Points, in no order, along strands that fork, close into loops and pass close to each other.
Points whose rows are less than 101 apart are linked; no others are. Some points are linked to none.
Mosu: [-15 -31 -20   8 -49   8  42  -7 -13 -48  -6   5  42 -13 -16 -35   9 -21
  28   3  76]
zapab: [ 36  46 -25  49  -6  38 -16  -3  16   5  -3  10  12 -70 -41  -4  27 -54
  16  19 -11]
telo: [ -7  22  -7  54 -17   0 -25   5  65  11 -18  54  39 -20 -19  13  17 -79
 -23   5 -36]
Puni: [ -4  -6  35  -9  -7 -17  22  12   6  23 -10  31 -39 -13  21 -17 -21  19
 -12  28 -28]
poba: [-38  -8  35  37   0 -13  -7  17  27  -8 -18  42   8  45  33  14  -9  -9
 -50 -12 -37]
guv: [-27 -37 -25 -25 -22  19  -5 -26   5  10  -9  84 -48 -47  52 -55  21 -22
  62  26   5]
Lil: [-26  48 -22  19  -5  -1  40 -18   3 -25  34 -17  -3   2  32  26 -42  33
 -27  -8  26]
tuk: [ 40  -1 -21 -25  29 -42 -15   8 -11   8 -11 -55   5  37   3  74  10  -1
 -24   1 -57]
livev: [ -3  15  37 -27  45   2  19  11 -24  58   9 -28 -44  30 -19  14 -26  84
  12  25 -18]
vede: [ 28  46   1 -22  39  35 -27   4 -42  34   9 -55 -12  16 -46  26  15  68
  33   0   1]
Roto: [-31 -12 -37 -15 -21  28  68 -29 -25 -38  32 -44  19  -6  12  -3 -33  11
   5   4  65]
Zup: [-18  -7  -2 -56  18 -12  37 -20 -15   7   1  38 -67  -2  39 -15 -56  57
  19  16  22]
ber: [ 33 -46   5 -25 -21 -17   0  11  27  18  -2  14  -6 -23   8   7 -25 -45
  -9  18 -73]
Koso: [-58 -22  14  25 -11   8  24  13 -19 -34  36 -40  17  66  31  21 -29  38
 -24 -33  43]
Kapen: [ 30  61 -45 -26   2  15  43 -27 -22 -16  43 -32  36 -27  -9  -5  -6  34
   3 -28  75]
radad: [ 60  42 -42  -6  49 -39 -20   0 -12  -3 -17 -51   5  18 -22  75  33  -2
 -15  -1 -47]
mef: [ 73 -15 -25 -56   8  -9  -8  -6 -11  -6   0 -27 -32  -9 -17  34 -42 -10
  35  -1 -62]
lelu: [ 31  47 -35  18  12  -7  38  -2 -18 -20  51 -55  43   9   5  12  18  38
 -16 -64  83]
kab: [  3 -21  24 -43  18  31 -28   1 -22  37 -15 -20 -57  -8 -27 -32 -14  35
  49  19 -15]
loma: [ 47 -43   2 -40 -20  -9 -22  10  -1   9  15 -31 -24  -2  21  45 -38 -30
  11   2 -86]
momam: [ -3 -14  -1  -3  -1 -59  27  17  12   1   8  10  20  41  63  66 -20  -8
 -87   5 -35]
nisat: [  6  20 -71 -38  -6  28  59 -51 -27 -40  22 -15  23 -36   4 -14 -25  11
  14   1  89]
Gudum: [ 19  23  -5  24 -29  32 -24  -4   5  13  -4  20  49 -61 -26 -33  38 -33
  19   4  28]
fozuk: [ 14 -34 -39 -37  17   3  14 -34  15  13  -8  81 -66 -58  38 -22 -13 -20
  38  43   0]
sevop: [-30 -34 -11 -11 -29  24 -38 -22  16  27 -21  67 -27 -56  16 -54  27 -45
  55  32  -6]
Pimug: [-16  19 -21  18   3 -59  47   4  16 -29  18   5  12  46  56  66 -32   4
 -78  -7 -12]
nuga: [-13 -48  24  18 -30 -11 -40   3  57  13 -14  43  14  -3 -31 -29 -12 -84
 -12   9 -82]
rup: [ -1  16   7  17 -25  -6  20  -4  14   3 -13  36 -26 -45  14 -22 -12   3
  -2  29 -10]
kir: [ 25  25 -32  53  -9  10 -21   2  38  -3  -9  21  22 -56 -49  19  30 -84
   5  18 -41]
kove: [-12 -19  23  43 -22 -20 -18   9  63   5 -17  62  39  15  -8   2   6 -79
 -31   1 -61]
puseb: [ 65  24 -38  -5   8 -10  36  -6   7  22   5  19  -3 -46  -3  33 -22 -31
 -18  26 -29]
Sut: [ 63  -5 -14 -54  -9 -18 -44  -7   1 -25  -3 -13 -35 -29 -27   0 -13 -30
  42 -19 -68]
zali: [ 34  15 -10 -18  -3   7 -65 -22  -2 -24 -19  -7 -49 -30 -60 -39  12 -25
  59  -8 -58]
latez: [-14   5  19  57  37  -2 -34  17  36  14 -37   7  23  17 -13  30  36 -41
 -47  -4 -17]
Zod: [-55 -39  38  34 -72  23  -1  12   0 -42 -15  22  44  33   8 -32 -11 -27
  26  -3  29]
Pizal: [-13  43  17 -25  21  -3  29  -7 -16  41  40 -14 -31  31   6  13 -38  82
  -5   0  18]
Levez: [ 20 -10  17 -63  13  49 -16 -11 -44  43 -12 -18 -27 -20 -34 -53  20  48
  52  17  23]
gur: [  3 -66  24 -23 -37 -19 -15  11  33  13 -14  48 -25 -25 -14 -37 -21 -68
  15  27 -66]
gudid: [ 65 -13 -44 -35   4 -15  36  -8   8  22  -5  32 -30 -73   3  13 -32 -31
   8  46 -31]
vulus: [ 30  49 -23   1  56 -17 -43  10  -8 -15 -17 -53 -18  20 -34  39  47  14
   6 -19 -41]
pova: [-13  -7 -49  16  -7  22  91  -4  -3 -14  51 -64  43 -15  -3   4 -25 -11
  -8 -19  78]
Mavo: [-34 -17  37 -26  -5   3  14   3 -12   7 -12  30 -53   7  35 -32 -38  62
   9  17   8]
zapu: [ 12 -23  15 -57  45   0  11   1 -21  56  -2 -11 -68   9 -24   0 -49  56
  42  31 -12]
Nimab: [  5  36   7 -36  -4  32  16 -10 -23  24  29  -6 -10 -12   8  -4 -20  65
   5   3  37]
Nela: [ 51 -55 -33 -59  20  -6  14 -20  11   9 -14  37 -52 -49  20   1 -26 -41
  30  42 -26]
pof: [  3   4  21  17 -48  17 -19   9   0  -2  -5  28  44 -25  -1 -48  30 -17
  24 -16  31]
ladel: [ 15  -8 -11   2  19 -38   4  15  -1  28  -8 -15  20  25  28  61  -1 -17
 -60   9 -52]
Vuda: [-10 -21  -3  -2  -8  18 -40 -17   7  20 -30  28 -28 -65 -24 -38  16 -48
  45  38 -20]
tibel: [-25  19   3  22 -38  10  27  -2 -14 -34   7  19  -9 -18  24   1 -28  19
  -5   5  23]
zafu: [-19  -1  50  22  32   5 -32  39 -18  32   8 -33  31  48  13   4  55  43
 -47 -36  27]
guf: [-50  18  20  33  17 -20  13  18  -4 -23  16 -10   3  63  48  32  -8  46
 -53 -24  17]
dit: [ -8  41 -23  31  36 -54  23  12  19  -4   1  -7  21   4  41  66   4   0
 -76  -5  21]
vam: [-67 -42  39  15 -62  12  -2   0  -6 -45 -31  37   8  23  25 -35 -33  -1
  17  21  16]
fivu: [ 11  16  42  17  28  -8 -16  34 -23  29  35 -47  32  43   7  -8  61  58
 -22 -56  56]
Sovu: [  9  57 -29 -10   6 -29  71 -19   0   3  32   5 -29   7  24  40 -63  41
 -25   2  11]
bosit: [-19 -22  43   7  31   0 -40  16   4  13 -18 -32 -15  58 -27   6  19   1
  -8  -6 -67]
tiv: [-54   3  32  36  30 -39   1  23  16 -15 -28  16  12  65  43  38  -1  21
 -77 -21   0]
baf: [-53 -11  53  51 -27   5 -26  13  45  -8 -21  49  21  45  18 -19   0 -16
 -20 -15 -17]
rupop: [ 35  34  -1  12  26  -6  16  21 -17  10  41 -39  39  19  -8  -6  51  40
 -18 -54  67]
sug: [  1  26 -10  34  27   7 -91   6  15 -31 -17 -23  18   3 -55   7  55 -52
   3 -26 -45]
Vip: [-69 -48  47  -9 -48  -4   8  11 -11 -25 -18  26 -37  23  43 -45 -31  32
  22  23   0]
bafu: [-12  29   5  47  45 -13 -12  18  15  10 -26   0  28   1   5  47  24  -8
 -69  -3  11]
Fop: [  0  29 -29 -44   8 -24  56 -22 -12   7  14  17 -52  -9  29  19 -74  44
   2  13  31]
somo: [ 27  52 -10 -28  43   4 -52   6 -15  -1  -7 -53 -34  31 -52  23  19  61
  46 -24 -38]
gib: [-51 -20  74  26 -36  16 -37   7  16  11  -8  27  22  26  13 -55   3  -6
  -1  -9 -20]
sus: [ 13 -15 -34   0 -31   1  31 -19  -8 -47  -8  20  41 -35 -11 -59  52 -21
  49  -4  80]
Dele: [  3 -30  -7 -30  -3  26 -58 -28   0   1 -24  13 -58 -52 -52 -50  19 -43
  70  18 -24]
muko: [ 42  -3  15 -48  10  42 -19 -14 -35  33   2 -32   5 -28 -55 -59  58  15
  50   4  21]
mediv: [-42 -33  44  27 -27   6  14  15 -20 -34  26 -34  34  62  28 -20   6  31
 -12 -47  47]
temos: [-30 -53  10  58 -33   7  17  23  -1 -36  19 -24  61  58  -4  -8  -3 -17
 -18 -42  62]
fodir: [ 39  14 -18  17   6 -28  24   4  13  16  18   6  13 -15  17  48  -6 -31
 -40  23 -48]
Gud: [ 16  22   8  11  12  23 -57   6   3 -11  -2 -29 -18 -10 -47  -7  30 -20
  34  -3 -47]
tav: [ 22  41  12 -13  17  37  -3   1 -32  40  25 -38  -1   3 -26  -5  22  67
  10   1  22]
puz: [ 16   5 -61 -43 -15  15  46 -49 -30 -42   4  23  22 -33  -6 -52  31   6
  39   2  81]
mobog: [-34  22  30  20  59  -8 -24  33 -20  35  -5 -45  12  40  28  41  33  46
 -67 -22  43]
gosak: [-43 -45 -25  -1 -40  24  52 -13 -25 -38  18 -16  23 -14   6 -21 -19 -13
   9  18  67]
siti: [ -3  -7  -8  47  35 -13 -71   8  30 -19 -58 -16  34  15 -48  31  50 -65
 -35 -19 -40]
bol: [-20 -44  39  53 -49   9 -19  11  17 -32  -7  14  72  52  -6 -38   9 -23
  21 -35  47]

How many points has the smallest loop of links through each point below? Write - if it is on no loop.
zali => 19
Zup => 8
tiv => -
nisat => 6

A tip is a point with one link. Name the tips that can be reached along the links from each point below, in the order of the rows.
sus => pova, mobog
guf => gib
zali => pof, muko

A piece is all that can be reached along the links. How many separate loops has the piece of each point below (a circle has one, a figure eight two, a Y none), and how many tips (points with one link)?
mobog => loops 1, tips 2
Gudum => loops 1, tips 2
tibel => loops 1, tips 1
